Points on a hilly landscape, in no order, each with its height.
From any point a ball rolls to the lowest of the 2 points nearest to it. It stops when none of these is lower. Distance is the straight distance between rows; heights are no part of it.
Zulub: [127  85 170 106 132 154 123 104 124  84 132 137 116 159 146 123 130 134
 102 151  79 164 128 150 172 137 162 127  81 126  68 131 108  76 174 141
 141 134  96 129  83 111 112 174]  (h 709)
Baviv: [ 92  75  79  75  97  96 100 168 124 148 171 114  84 142 111 115 153 159
  90 180 157 172 127 143 144 180 177 111 120  99 141 160 113  94 132 174
 136 123 156 105 127 136 160 148]  (h 339)
bar: [104 155  94 142 182 133  92 130 141 151 160 119  85 102 155 146 104 145
 142 175 119 105 101  98 100 134 208 120  93 129 131 113 145 103  94 146
 107  82 111 101 128 122 115 140]  (h 212)
vefa: [135 151  87 142 138  66  64 114 111 138 168 111  93 107 144 102 131 183
  94  90 164 173 116 147 118 132 141 133 168 143 184 133  89 150  90 124
 111 152 139 196 137 188 146 189]  (h 727)
lodur: [136 125  47 132  89 107  99 130 150 147 143 155 128 114 113 104 127 155
  95 131 172 161 122 131 107 173 103 143 158 105 173 143 139 159 137 106
  98 149 168 154 140 132 137 130]  (h 664)
vita: [159 173 128 125 155  79  75 104  86 115 159 147 107 123 153 101 134 142
  90  72 123 177 113 137 170 109 180 135 152 157 134 120 105 117  92 158
 132 155  98 205  87 171 134 206]  (h 718)
Koreg: [ 95  91 129 124 139  98 103 122 126 118 140 126  83 127 167 122 104 143
 100 171 123 142 119 121 129 136 205 130 102 113  91 114 126 101 143 142
 130 105 114 122 141 147 135 130]  (h 501)
bab: [131 171 118 132 191 129  88 116 142 144 144  82 101  95 171 128 104 123
 153 100 147  85  93  83 127  62 141 128 127 152 141  83 135 167 101 110
 157 114 103 136 167 159 102 184]  (h 770)
Nugek: [123 152 119 147 185  99 106 107 117  97 148 146  95 135 144 152 117 125
  91 147 135 156 113 131 133 135 165 116 117 116 117 120 120  91  87 149
 124 142  97 129 108 160 155 113]  (h 79)
Pasek: [123  51 102 132  67 191 177 170 136 169 135 123 126 136 102 135 100 150
 162 176 120 124 137 105  72 158 107 153 116 110 132 170 190 134 162 142
 142  96 162  97 134 110 130  78]  (h 365)
genev: [163 134 182  93  72 154 128 164 107 117 101 115 180 162  79 106 168 185
 164  49 152 114 165 155 175 123  74  78 152 150 134 148 106 109 152 130
 159 156 170 165 109 115 137 157]  (h 704)
durar: [139 151  73 118 123  81  88 153 116 128 174 138 116 130 111 129 144 183
 107 119 174 169 131 152 140 167 124 105 155 133 162 151 111 107  88 149
 111 132 183 152 137 143 153 153]  (h 672)
puz: [131  41 126 132  49 185 172 183 109 166 143 114 146 179  87 143 120 180
 159 183 141 129 163  99  99 169  94 136 130  99 138 187 176 130 177 171
 164  92 167  86 123 115 161  68]  (h 434)
Safa: [103  83  95 109 100 121 103 122 169 159 112 113 115  99 152 104 107 117
  99 137 157 136 102 128 112 108 135 165 135 101 154 126 145 170 156  78
 107 142 137 133 160 146 132 142]  (h 659)
giz: [140 180 145 147 174 104  85 107 124 130 140  95 119  96 177 114 105 142
 130  83 140 120 104 110 150  82 134 120 149 157 137 105 113 162  96 104
 134 140 100 163 149 166 117 167]  (h 750)
seb: [162 155 138  84  67 153 117 157 107 127 160 145 168 132 101  90 164 174
 139  92 133 168 129 186 161 166  91 107 162 172 143 147 103 106 140 144
 124 151 175 183  95 102 134 177]  (h 480)
zuru: [122  68 198 124 121 187 229  98 106 109 110 148 162 164 118 109 118  45
 165 163  14 107 154 153 122 152 149 166 135 114  69 116 130 100 174 130
 140 125 107 103  89  59  70 103]  (h 488)
medev: [119  43 188 109 106 149 149 128 126 101 122 115 117 179 126 104 143 134
 103 173  86 159 149 151 166 157 170 126  90 115  63 159 123  90 201 122
 151 146 114 116 113 132 136 133]  (h 685)
Geko: [149 146 159 157 188  99 104  99 106  89 146 128  93 142 156 144 130 135
  91 135 125 160 143 143 152 114 142  84 117 139  94 136  83  99  97 144
 119 164  84 159 108 172 164 133]  (h 225)
fesur: [106 103  70  90 139  89  81 150 127 134 178 131  68 124 121 137 129 168
  82 157 174 156 113 136 123 181 189 106 104 107 163 146 118  92  87 180
 130 123 162 111 123 135 144 169]  (h 223)
leko: [133 203 169 140 198  80 128 106 113  99 122 155 144 119 146 123 118  77
 117 148  79 112 122  93 137  86 149 144 115 131  91  87 102 108 100 151
 120 115  51 116 119 111  96 124]  (h 629)
todo: [134 210 120 133 133  69 117  93 137 142 125 160 148  99 127  82 136  97
 120  89 114 140  95 145 147 135 134 158 149 162 157 113 127 148 102 130
 113 142 128 172 116 106  87 145]  (h 586)
razi: [160 143 100 103  75 129 123 170 113 133 153 145 174 140  93 110 153 186
 120  99 162 158 143 158 135 177  62  85 170 150 149 167 115 115 129 146
 113 132 187 156 104 121 150 135]  (h 531)
lol: [132 150  79 154 191  97  56 147 105 121 231  86  76 114 138 153 123 161
 124 124 166 174 146 137 135 117 140  81 172 121 179 144 106 120  36 144
 128 133 125 148 156 189 165 180]  (h 584)
mebed: [140 165  74 141 175  79  54 150  96 127 213 108  97 133 110 133 153 194
 121 116 182 180 137 142 124 148 142  98 189 120 193 143  99 107  44 139
 104 122 171 161 152 174 157 185]  (h 628)
gevob: [131 148 103 155 205 161  77 148 138 147 174  82  84 103 123 159 121 172
 161 111 182  98 121 111 110  79 101 104 166 124 171 132 169 136  66  91
 115 106 154 138 171 164 144 169]  (h 809)
Falo: [136 100 182 149 120 113 126 127 123 108 102  75 108 147 126 147 159 148
 115  94 173 129 170 123 139 100  81  69 135 119 108 149  73 159 156 101
 157 189 108 128 154 202 195 126]  (h 343)
bego: [112 157 116  67 147 109 143 115 127 106 146 151 129 126 150  96 108  61
  86 154  54 137  93  87 138 164 230 163 114 113  95  96 118 104 127 159
 150 107  56  96  61  84  78 183]  (h 447)
rekid: [127 141 177 108 166 108 151  80 102  69 110 158 149 152 137 124 123  74
  93 158  46 124 120 101 137 122 173 154 107 113  62  91  98 102 154 150
 112 115  54 116  93  85  77 151]  (h 751)
tofe: [129 101 137 138  87 177 201 144 117 144 113 163 148 135 111 130 119 106
 167 143  97 132 136 140 109 162 106 157  99 138 123 144 170 115 152 157
 145 110 142 113  95  81 118  64]  (h 279)
gesaf: [129 100  32  94  83 163 120 149 178 172 173 136 115 105 137 119 121 150
 128 147 157 147 115 125  99 195 146 144 127 115 187 137 153 166 122 132
 105 107 196 134 141  99  82 163]  (h 448)
pak: [135  93  95 124  62 129 160 143 110 133 122 157 138 161  97 135 129 127
 106 167 133 174 145 145 132 197  99 143 126  95 131 174 144 110 159 158
 110 131 149 113  92 115 163  59]  (h 603)
zanen: [123  98 122 124  96 140 126 146 141 142 121 119 127 137 120 139 125 166
 123 136 149 121 136 136 133 144 104 119 122 127 129 158 150 123 146 131
 132 119 159 119 135 121 154 105]  (h 653)
liri: [113 138 111 151 185 163  79 157 152 162 157  86  84 105 153 158 109 171
 158 153 163  84 110 100  98  75 141 116 120 122 150 116 170 124  81 111
 116  86 145 105 174 151 118 157]  (h 827)
fisa: [110  55  67 137  78 179 156 150 157 188 141 143 111 108 119 130 113 153
 165 195 121 111 115 103  60 151 146 165 119  97 154 144 193 139 148 156
 109  81 182  92 129 113 129  87]  (h 275)
sil: [112  86 138 156 133 126 118 142 123 123 101  91 100 157 122 154 121 159
 114 159 171 136 143 114 109 103  89 100 128  97 118 160 131 128 141 110
 133 124 137  95 163 195 196  91]  (h 607)
bor: [124 108 109 123 117  80 134 122 124 105 120 169 107 144 105 129 129 124
  90 163 141 165 128 155 132 172 133 120 118  94 115 168 131 100 135 149
 109 148 132 119  96 142 170  85]  (h 648)
vaze: [151 184 169 144 161  90 142 110 112 116  92 142 173 120 133 112 129  57
 135 134  67  84 130  90 134  94 117 136 115 160  94  80 117 119  96 123
 125 106  68  92 140 103  78 107]  (h 601)
vitu: [154 152 139 105 102 172 143 144 149 146 152 137 164 126 122 121 139 141
 163  94 127 133 120 164 150 151 111 124 113 179 135 130 139 115 133 133
 140 129 157 154 109  80  86 149]  (h 366)
Denir: [162 163 159 102  94 164 120 142 129 132 125 141 173 128 100  81 157 159
 168  61 131 142 128 167 171 138 117 120 147 184 138 131 113 115 128 127
 136 142 159 203  95  82 106 175]  (h 427)
fer: [122 117 179 148 159 122 137 104 128 109  78 128 128 139 137 146 128 125
 121 131 124 104 142 130 140 110 121 114 109 123  88 124 118 108 141 116
 126 133 111 124 141 125 144 100]  (h 396)
Zudi: [ 98  62 194 134 105 141 167 117 126 101  85 128 115 128 142 101  97  96
 126 163  66 113 171 141 140 130 169 175 121  82  87 106 138 114 195  78
 145 139  80 108 148 116  99  84]  (h 626)
Sono: [150  68 102 113  51 205 166 177 119 167 173 138 162 151  85 135 130 166
 147 157 148 161 150 134 127 198  63 116 144 119 133 179 154 135 167 170
 155 117 151 112 119 107 144  86]  (h 499)
Lapob: [137 181 112 158 145 119 101 130 137 131 137 126 133 118 126 116 126 162
 145  92 170 131 114 134 131 123 113 115 156 159 167 128 134 126  97 103
 105 142 157 181 134 134 144 132]  (h 660)
Muved: [136 139 160 124 161 141 131  86 126  92 117 164 138 167 141 132 138  99
 104 144  82 131 110 137 162 130 169 127  93 134  66 120  98  73 152 148
 113 126  99 124  79  84  99 147]  (h 730)
Zuk: [158 126 134 158  81 152 191 133 105 130  87 171 185 170  99 162 135 111
 166  79 121 120 156 137 143 138  57 121 109 156 133 137 168 127 144 152
 126 135 160 127 122  75 149  45]  (h 431)
Fuzul: [128 166 165 158 164  94 138  93 141 113  76 107 131  86 144 119 133  87
 133  64 136  91 135 106 132  62 105 127 147 124 117  85  94 195 118  89
 138 154  75 150 147 158 137 121]  (h 486)
nadag: [120 113 129 120 139 157  91 164 134 138 124  60 118 126 124 153 137 202
 153 109 192  92 133 122 141  89 112  92 129 138 137 126 131 124 118 111
 157 114 160 112 180 146 158 168]  (h 487)
Somu: [127  97 213 112 132 150 203  99 103  99  91 143 191 157 126 114 134  58
 160 152  22  71 151 114 130 129 151 136  99 131  60  96 110 103 168 130
 141 105  89  83 114  58  69 114]  (h 527)
Vena: [135 106  70 108  92 135 116 175 125 153 163 128 139 148 105 145 139 190
 118 165 170 140 132 127 120 167  91 101 141 119 162 171 144 124 135 155
 104 107 185 112 148 127 144 112]  (h 616)
rer: [115 126 150  95  89 103  83 172  98 129 138  79 138 138 108 100 182 203
 117 102 163 148 135 138 149  91  83  79 184 141 150 154  56 156 143 121
 153 178 140 158 159 198 181 161]  (h 615)
kore: [109 146 126  73 151 136 108 121 112 120 163 140 118 138 158 113 112 118
  95 139  90 134  82 110 152 151 224 139  84 141  94  95 115  95 126 166
 143  94  87 119  70  97  89 198]  (h 385)
bivok: [135 110 161 113 128 177 143 144 125 127 144 125 142 162 133 142 121 154
 166 157 123 113 123 138 142 133 152  97  76 165  94 142 145  61 136 154
 144  92 142 110 101  95 111 133]  (h 217)
Kuv: [102  96 163 139  97 136 176 111 137 123  55 140 146 125 125 133 112  89
 145 132 106 100 137 139 116 101 114 158 115  98 125 113 159 143 164 104
 128 127 115 106 142 103 114  73]  (h 598)
pize: [121  71 191 169 134 136 159 110  87  95  84 137 124 171 125 147 122 134
 124 162  95  89 152 124 119 120 138 121  95 108  65 143 134  85 168 125
 132 115 124  94 129 126 138  87]  (h 453)
Duger: [128 136 165 100 117 115 146 101 143 115 108 166 145 113 140  92 128  58
 102 119  70 152 135 154 163 131 160 166 115 136 109 116 117 125 165 129
 122 164  83 151  95  93  93 121]  (h 695)
nuf: [123 154  88 133 136 158 107 130 173 156 137 110 126  95 122 141 118 149
 152 109 169  94  91 106  99 114 114 155 134 138 181 115 154 165 108  88
 103 105 179 129 170 120  96 158]  (h 819)
furi: [121 118  91 125  74 149 149 134 155 153 138 159 151 104 132 117 115 121
 126 145 134 165 125 155 116 184 109 153 122  98 160 139 160 138 148 133
 111 136 158 128 128  99 118  84]  (h 569)
nusip: [112  91 138 136 116 142 135 116 151 117  67  80 109 117 114 142 134 120
 123 108 179  99 127 111 124  86  86 124 129  77 109 127 128 153 162  77
 145 146 136 120 148 169 172 122]  (h 591)
zut: [134 201 106 100 148  84 112 125 146 140 141 151 141  98 144 109 120  76
 124 153  97 105  97 114 129 136 175 161 118 161 141  94 130 134  92 152
 137  91  86 110 121 106  65 151]  (h 476)
Romus: [114 105 110  87 117 138  72 171 121 141 175 102 110 137 151 140 137 185
 138 147 169 141 118 143 150 128 152  81  98 159 126 139 106 101 116 135
 131 107 155 132 164 138 132 194]  (h 371)
Pemul: [ 80  63 175 145 123 111 150 113 121 110  92 115  94 117 154 106  96 121
 123 178  91 116 146 124 103 115 187 158 115  83  78 115 133 123 194  97
 128 118 103  91 159 151 121  95]  (h 594)
lefun: [115 166 132 113 167 142  92 133 126 131 162 128 130 116 170 137 103 134
 122 151 106 120  99 111 135 119 205 118  93 148 104 105 128 103 114 154
 132  99 100 118 122 114  97 169]  (h 313)
mevo: [141 200 127 165 158  71 100 110 118 129 142 147 138 108 121  86 137 144
 125  77 136 136 122 159 141 124 130 137 156 175 151 116 119 131  94 123
 100 140 137 186 105 130 132 138]  (h 625)
nuvos: [162 192 166 170 186  96 137 108 101 117  94 164 178 130 102 142 145  48
 165 123  82  94 147 114 144  86  94 126 126 168 112 106 131 116  79 137
 111 119 105  96 131  74  98  83]  (h 574)
tura: [141 128 117 174 154 140 129 127 125 117 128  93  89 145 110 180 129 138
 141 119 183 125 141  97  95  69  45  98 170 102 135 157 127 149  92  98
 104 136 135 108 138 207 224  93]  (h 523)
naz: [102 119  80 105 161 113  68 146 132 139 179 114  76 114 149 139 114 155
 115 154 147 133 111 124 120 137 207 125  91 123 154 128 127  99  78 157
 124  95 127 120 132 128 116 185]  (h 45)
pim: [114 122  99 104  90 170 223 150 142 148 148 150 163  82 117 101 140  41
 181 181  53 121 103 137  77 174 141 179 125 135 141 108 161 150 104 163
 158 102 111  85 119  80  55  84]  (h 256)
rutet: [133  94 103  89  65 157 165 176 102 139 172 137 144 171  83 129 153 153
 102 163 139 189 145 145 152 202  80 115 151 112 132 186 127 111 154 175
 141 143 162 115  88  95 156 100]  (h 553)
nuso: [118 145 186 138 157 106 143  79 138  99  79 116 124 100 177 139 113  84
 111  98 117  90 152 100 135  66 125 132 127 117  89  85  82 175 141 102
 134 141  43 132 152 154 115 130]  (h 524)
nizof: [129 103 127  92 119 162 105 170 125 135 162 103 118 152 128 141 128 186
 135 169 147 128 138 143 146 137 140  83  98 157 105 152 127  71 118 159
 152  95 155 103 128 116 129 163]  (h 304)
tofi: [131 166 158 147 214 107 112 102 104  92 154 130 113 129 169 146 100  99
 109 152  87 136 127  78 122 106 170 129 111 115 100  91  93 103  99 147
 113 115  30 122 116 135 129 121]  (h 655)
kasa: [144 171 100  81 110 129 182 153 157 150 133 144 170  91 111 104 153  41
 184 167  62 107 102 130 110 151 134 154 115 173 126  97 141 151  98 144
 147  80 107  77 123  75  47 105]  (h 353)
vira: [139 148 112 148 136  83  91 123 129 131 145 107 111 109 150 117 131 163
 102  93 168 161 122 142 124 113 118 105 154 143 146 141  98 147 103 106
 117 164 136 171 134 182 171 137]  (h 694)
zomol: [144 128 127 167 193 150 117 119 134 111 174  64  70 131 141 168 122 136
 147 116 167 134 158 112 103  74  69  82 170 106 146 145 114 144  82  89
 129 156 107 105 145 210 210 125]  (h 475)
fibat: [139 196 134 102 183  74 108 103 115 106 135 149 130 126 149 112 117  58
  77 138  80 133 105  86 165 111 186 147 120 146  96  79 103 120  95 167
 130 115  51 129  91 125  86 166]  (h 657)
Fam: [135 103 173 145 157 119 117 105 101  90 128 117 102 168 134 159 141 147
  98 159 136 155 149 130 149 119 128  82 101 123  68 147  88  85 123 144
 125 134  94 135 115 165 174 130]  (h 312)
nufi: [144 196 104  82 123 115 143 137 165 160 161 135 170  87 140  99 130  69
 145 130  88 100  92 125 123 147 147 149 114 184 141 100 129 167 108 136
 158 100 111 116 132  88  45 159]  (h 422)
Tafo: [130  92 153 149  76 140 161 131 125 124  61 134 151 149 104 134 128 115
 118 103 136 113 163 142 149 134  73 112 121 104 116 160 132 147 174 104
 136 161 141 116 138 117 173  60]  (h 301)
lud: [127 159  85 125 148 152  80 148 156 161 167 101 109 110 142 142 120 171
 154 123 159  89  97 112 117 112 154 117 117 160 170 111 143 150  97 102
 127  85 164 124 177 121  89 195]  (h 834)
kif: [154 126  73 109  83 125 121 180  82 155 168 151 169 161  69 122 152 198
 120 141 179 145 139 116 138 174  45  86 189 132 167 163 121 129 141 156
 112 104 196 127 124 130 150 113]  (h 575)
guzam: [136 186 106 106 114 128 137 126 167 160 154 131 152  94 131  99 134 120
 152 107 125 112  95 147 124 156 140 151 122 180 179 108 147 165 117 119
 130 109 151 155 143  84  54 165]  (h 478)
Bifub: [127 163  51 141 130  92  91 124 142 143 155 159 132 105 114 116 131 161
 100 104 168 157 115 134 100 174 123 144 163 128 186 134 143 141  85 125
  94 127 183 159 127 135 107 151]  (h 697)
zot: [108 140 153 116 158  81 127 104 120 122 115 109 129  96 196 127  91  88
  90 134  99 117 111  79 125  66 166 155 130 121  97  75  98 170 149 125
 136 124  29 128 145 156 101 141]  (h 564)
tus: [105  91 117  97 119 127  71 181 112 140 152  65 115 144 126 129 153 204
 114 150 180 136 131 125 136  90 108  77 138 138 139 141  91 132 126 126
 148 122 149 103 186 159 161 165]  (h 437)
Sodub: [138 135 150 135 119 176 153 152 149 119  55 112 165 133 101 170 141 138
 190  67 169  49 146 114 136 100  90 114 113 123 137 119 166 126 128 134
 173 122 147 113 136  97 125  97]  (h 558)
gokig: [129 146 126 149 205 159  88 132 152 140 160  58  85 100 157 157 118 160
 157  75 177  93 114 101 116  54 110 108 158 138 159 100 126 160  92  83
 157 137 128 133 169 175 145 207]  (h 790)
Gak: [136 133 134 135  84 140 140 130 150 133  68 125 155 119 107 116 125 117
 131  69 145 120 135 142 147 124  74 125 136 120 142 127 143 154 159  85
 130 162 146 148 146 114 158  98]  (h 372)
gub: [146 156 158 132 101 105 122 108 120 105 101 157 140 145  94 103 171 120
  95  90 116 156 138 172 168 133 112 104 130 149 112 150  97 114 142 123
 105 195 143 195  86 137 162 113]  (h 716)
lefu: [120  42 200 141  99 181 223 117  99 111  98 136 142 182 114 121  97  97
 167 162  52  96 160 148 116 163 156 152 104 102  89 135 152  85 196 133
 164 124 135  98 105  89 110  70]  (h 537)
kof: [128 141  85 122 167 166  90 120 157 162 147  98 117  95 105 142 131 139
 131  82 189  66  84  80  90  88  87 155 170 118 182 119 138 166  99  56
 108 105 176 142 164 159 121 214]  (h 801)
luz: [135  82 165 112  98 205 192 120 133 120 124 146 166 166 112 132 131 100
 153 141  79 142 144 174 139 168 128 148 102 135  90 148 147 102 160 150
 154 150 138 124  86  68  95  96]  (h 369)
Dinu: [128 133 146 128 145 170 110 156 151 112  78  67 139 127 102 159 136 166
 182  65 202  61 126 108 153  92  93 108 134 115 147 114 141 117 130 116
 175 132 154 123 160 135 154 148]  (h 525)
rak: [155  99 111 159  75 193 200 158 100 149 114 175 182 172  88 164 120 123
 179 113 111 128 157 115 119 154  60 149  98 142 134 145 185 131 166 171
 147 108 152 106 103  87 136  48]  (h 368)
lezi: [123 135  90 135 162  80  79 110 133 139 150 115  83  97 198 127  91 132
 101  95 152 143 108 108 121  83 143 143 146 135 142  97 107 179 109 115
 139 138 101 160 149 186 129 186]  (h 723)
bive: [109 105  85 124 104 157 156 145 151 156 137 144 113 109 133 133 107 126
 163 191 114 116 110 125  77 172 184 160  99 119 139 121 164 121 123 168
 117  83 159  96 108  96 104 105]  (h 381)
Sero: [129  92 132 175 127 114 154 116 114 108  83 116  98 147 100 173 123 121
 118 141 162 118 148 110  86  85  56 102 158  95 105 157 123 159 140  91
 107 137 128 105 146 212 221  62]  (h 567)
porof: [122  67 176 153 127 161 184 107  86 103 107 151 130 189 114 135 130 116
 139 182  62 119 153 143 124 151 163 131  81 115  66 143 144  70 176 156
 130 115 139  98  84 105 128 104]  (h 500)
dev: [118 180 112 149 188  62 119 102 122 111 120 169 103 102 141 154 113  80
 118 167 109 119 120 113  92 104 157 149 134 117 128  93 146 118  64 150
 105 107  68  80 118 138 114  73]  (h 352)
Savaf: [127 114 147 161 116 159 159 121 123 126  58 126 143 146 100 169 128 131
 165  99 139  63 149 109 117  91  74 136 111  95 130 127 178 124 141 125
 131 106 156  93 138 117 161  66]  (h 589)
mib: [105 129  96 114 109 153 185 148 133 141 144 157 122  89 131 122 130  78
 162 193  74 121 116 130  56 170 178 183 116 117 141 114 171 128 108 177
 131  87 146  80  97  71  76  94]  (h 363)
vud: [143 164 156 121 149 171 118 141 142 122 139 134 155 145 133 144 116 145
 163 120 135 109 110 156 145 126 128 106 103 180 115 125 139  88 127 141
 142 111 142 134 116  90 106 140]  (h 299)
dum: [123 193  99 136 169  91 113 119 146 135 120 151 126  94 146 133 122 102
 132 154 118 121  93 114 111 136 158 152 110 140 137 102 137 120  98 137
 111 104 119 116 119 114  90 103]  (h 436)
gizef: [121  70 171 108 117 214 205 101 131 102 136 139 146 170 127 100 122  61
 148 174  37 152 127 154 139 166 163 167 112 114  68 135 118  94 184 149
 154 139 103 122  63  62  95 128]  (h 438)
devef: [148 189 131 162 159 108 170 106  92 122  92 195 168 149 102 134 146  54
 154 107  81 123 135 134 130 113 106 139 104 158 123 105 137 107  93 136
  96 129 126 121 111  74 112  61]  (h 542)
Nuz: [104 130 135 125  99 116 155 110 168 140  76 152 151  92 137 108 123  94
 131 127 112 121 114 134 123 114 106 173 140 124 138 112 142 163 147  94
 109 133 117 118 157 115 112  84]  (h 630)
Vibad: [132 206  96 117 133  96  95 118 136 154 168 138 138 101 134  94 144 140
 131  80 115 127  93 143 146 155 174 162 145 172 188 104 128 157 100 137
 131 129 149 185 116 103  59 192]  (h 533)
Kerom: [115 157 103 159 187  82  93  96 130 123 141 148  90 101 155 148 107 108
 111 150 153 154 116 116  97 112 144 127 135 112 143 124 131 128  78 131
 105 118  97 118 125 165 152  95]  (h 234)
Rimup: [141 117 163 137  93 119 135 130 117 102  74 104 129 153  95 145 146 136
 106  95 157 125 157 137 144 116  74  81 136 108 106 157 102 160 156  97
 133 184 128 128 146 182 188  77]  (h 378)
saru: [140 154 158 156 111 113 127 111 145 114  72 112 138 116 124 119 123 123
 132  47 159 107 130 122 130  83  95 118 148 132 135 111 110 180 134  78
 122 167 121 170 136 156 157 130]  (h 435)
Misil: [129 135  90 135 142 132  83 125 135 155 157  90 107  98 127 123 135 187
 129  70 186 121 110 111 105  98  96 124 172 137 180 118 124 181 105  68
 120 124 161 171 167 176 136 207]  (h 780)
sapum: [139 134 102 163 202 118  85 119 126 121 194  96  60 103 163 157 106 145
 124 131 161 165 141 111 112  88 122  95 151 119 151 135 107 132  58 121
 121 145 108 123 148 198 175 149]  (h 534)
mapi: [139 187 127 103 175  88  86 101 105 117 157 141 101 121 170 121 117 109
  78 102  93 152 108 101 168 121 196 133 132 141 113 103 116 120 103 163
 133 144  73 168  85 136 108 195]  (h 686)
kabiv: [157 147 196 123 122 115 144  76 122 106  89 174 165 129 123 103 146  68
 110  89  68 128 140 145 176 106 129 125 106 150  90 121 102 145 168 133
 105 175 101 170  88  74 102 133]  (h 719)
funan: [158 165 179 162 138  99 143  83 118 102  79 165 142 137 115 121 144  88
 110  73 103 131 149 153 157 107 102 108 116 154 102 122  97 136 131 120
  94 178 109 177 102 118 139  97]  (h 741)
Pizi: [156 115 155 107  80 160 137 155 125 123 115 119 168 147 102 141 144 173
 149  87 160 116 151 152 155 130  81  95 119 153 123 152 127 109 143 118
 145 146 160 131 127 110 148 123]  (h 682)
Ferez: [141 149 115 169 120 125 163 111  88 119  77 191 153 183  92 161 141  89
 130 109 100 139 141 143 143 142  85 128 104 142 124 133 155 103 117 144
  96 137 135 130 101 103 160  48]  (h 492)
pebak: [115 129  72 112  85 101 123 125 143 140 130 171 119 106 124 116 130 114
  90 135 140 176 113 152 121 195 147 165 142  98 168 141 139 125 127 134
 111 152 140 129 110 109 129 100]  (h 617)
vovu: [113  72 132 125  80 127 126 133 159 127  84 100 113 117 133 123 128 120
  97 123 154 137 132 129 125 107  97 142 152  83 127 150 135 165 173  61
 120 171 134 118 166 160 166 101]  (h 622)
Letu: [124 129 139 137 102 103 139 106 133 115 102 151 136 138 122 125 131 113
  97 131 126 165 127 170 149 152 110 129 124 125 110 153 123 126 153 123
 110 165 132 140 122 130 148  82]  (h 683)
Moga: [111  44 213 140  95 149 175 126 112 110  87 115 125 182 122  99 127 107
 111 162  79 131 186 159 151 157 153 142 109  76  92 156 135 111 205  88
 137 157 106 113 126 117 125  93]  (h 658)
visot: [138 139  76 142 122  92  62 146 115 150 180  98 129 119 119  97 151 208
 125  75 177 147 136 128 118 116 120 132 191 143 181 130 100 159  99  82
 108 122 171 195 160 183 132 220]  (h 758)
Dedo: [115 104  41 125  98 174 132 152 177 183 170 128 116 102 127 147 119 145
 145 169 140 109 115  99  59 157 134 161 114 114 163 137 182 167 121 139
  92  75 190 103 148 110  97 142]  (h 376)
vifo: [104 128  99 117 141  82  94 105 156 161 134 122 108  91 183 113 103 107
 104 124 147 148  84 112 113 100 152 167 135 116 152 108 127 188 143 108
 119 138 109 150 157 168 109 159]  (h 693)
biviz: [ 87  68 118 126 135  81 100 133 120 130 147 110  72 157 127 128 135 145
  86 197 140 163 128 135 120 147 182 100 105  91 106 156 106  94 135 163
 139 128 127  99 136 168 169 134]  (h 432)
kun: [107 109 136 128 134 179 141 123 156 115  41  83 119 123  99 176 142 114
 161  87 193  57 128  89 108  86  79 143 127  75 125 121 149 141 148  98
 155 129 138  96 139 156 168 123]  (h 562)
Dolad: [109  87 195 134 115 122 195 106 111 102  53 139 163 133 116 123 131  67
 161 136  50  75 166 140 123 111 134 162 115 110  79  96 140 124 167 110
 136 116  95  81 153  87  80  65]  (h 563)
Pubo: [134 140 135 103  83 104  96 167  87 120 149 112 157 143  94  99 178 204
 116 112 164 159 156 147 157 133  77  76 178 144 151 161  82 131 131 126
 115 157 168 166 130 155 164 148]  (h 577)
mub: [136 123  67 107  80 157 148 133 178 170 161 156 152  89 137 114 123 108
 114 121 140 146 113 149 104 192 124 165 139 122 193 121 152 165 144 114
 124 134 162 149 141  87  76 128]  (h 515)
gal: [110 156 136 116 107  74 139 104 153 119  96 171 164  87 143  84 121  47
 112 115  69 137 122 139 142 124 119 170 140 138 135  99 122 167 142 117
 125 137  87 132 132  99  84 100]  (h 663)
Rubod: [131 103 161 158 167 136 141 106 136 100 101  65  74 117 152 175 131 132
 142 102 174 112 155 107 108  75  81  86 142 103 114 131  92 156 125  98
 150 156  93 110 148 209 198 131]  (h 414)
Buvup: [ 94 112 145 139 153 103 125 109 130 114 109 122 109 105 183 128  97 118
  97 172 101 131 110 100 101 105 180 152 111 111  88  97 120 128 149 108
 131 112  75 109 140 156 117 126]  (h 549)

Call two points neighbours if one is among the 2 nearest of the other. Go from one point of each pair to the other, from neighbour to neighbour, staying as low as possible. Name the highest point that can't be avoided.
naz and Tafo -> zot
tofe and fisa -> lefu
Nugek and fisa -> zut
Tafo and Falo -> Rimup
fisa and pim -> bive

For each start below, name the point where the ball stops.
Muved -> naz
kabiv -> tofe
Vena -> bivok
mapi -> tofe
lodur -> fisa
nuf -> nufi
Savaf -> bivok
rekid -> tofe
funan -> fisa
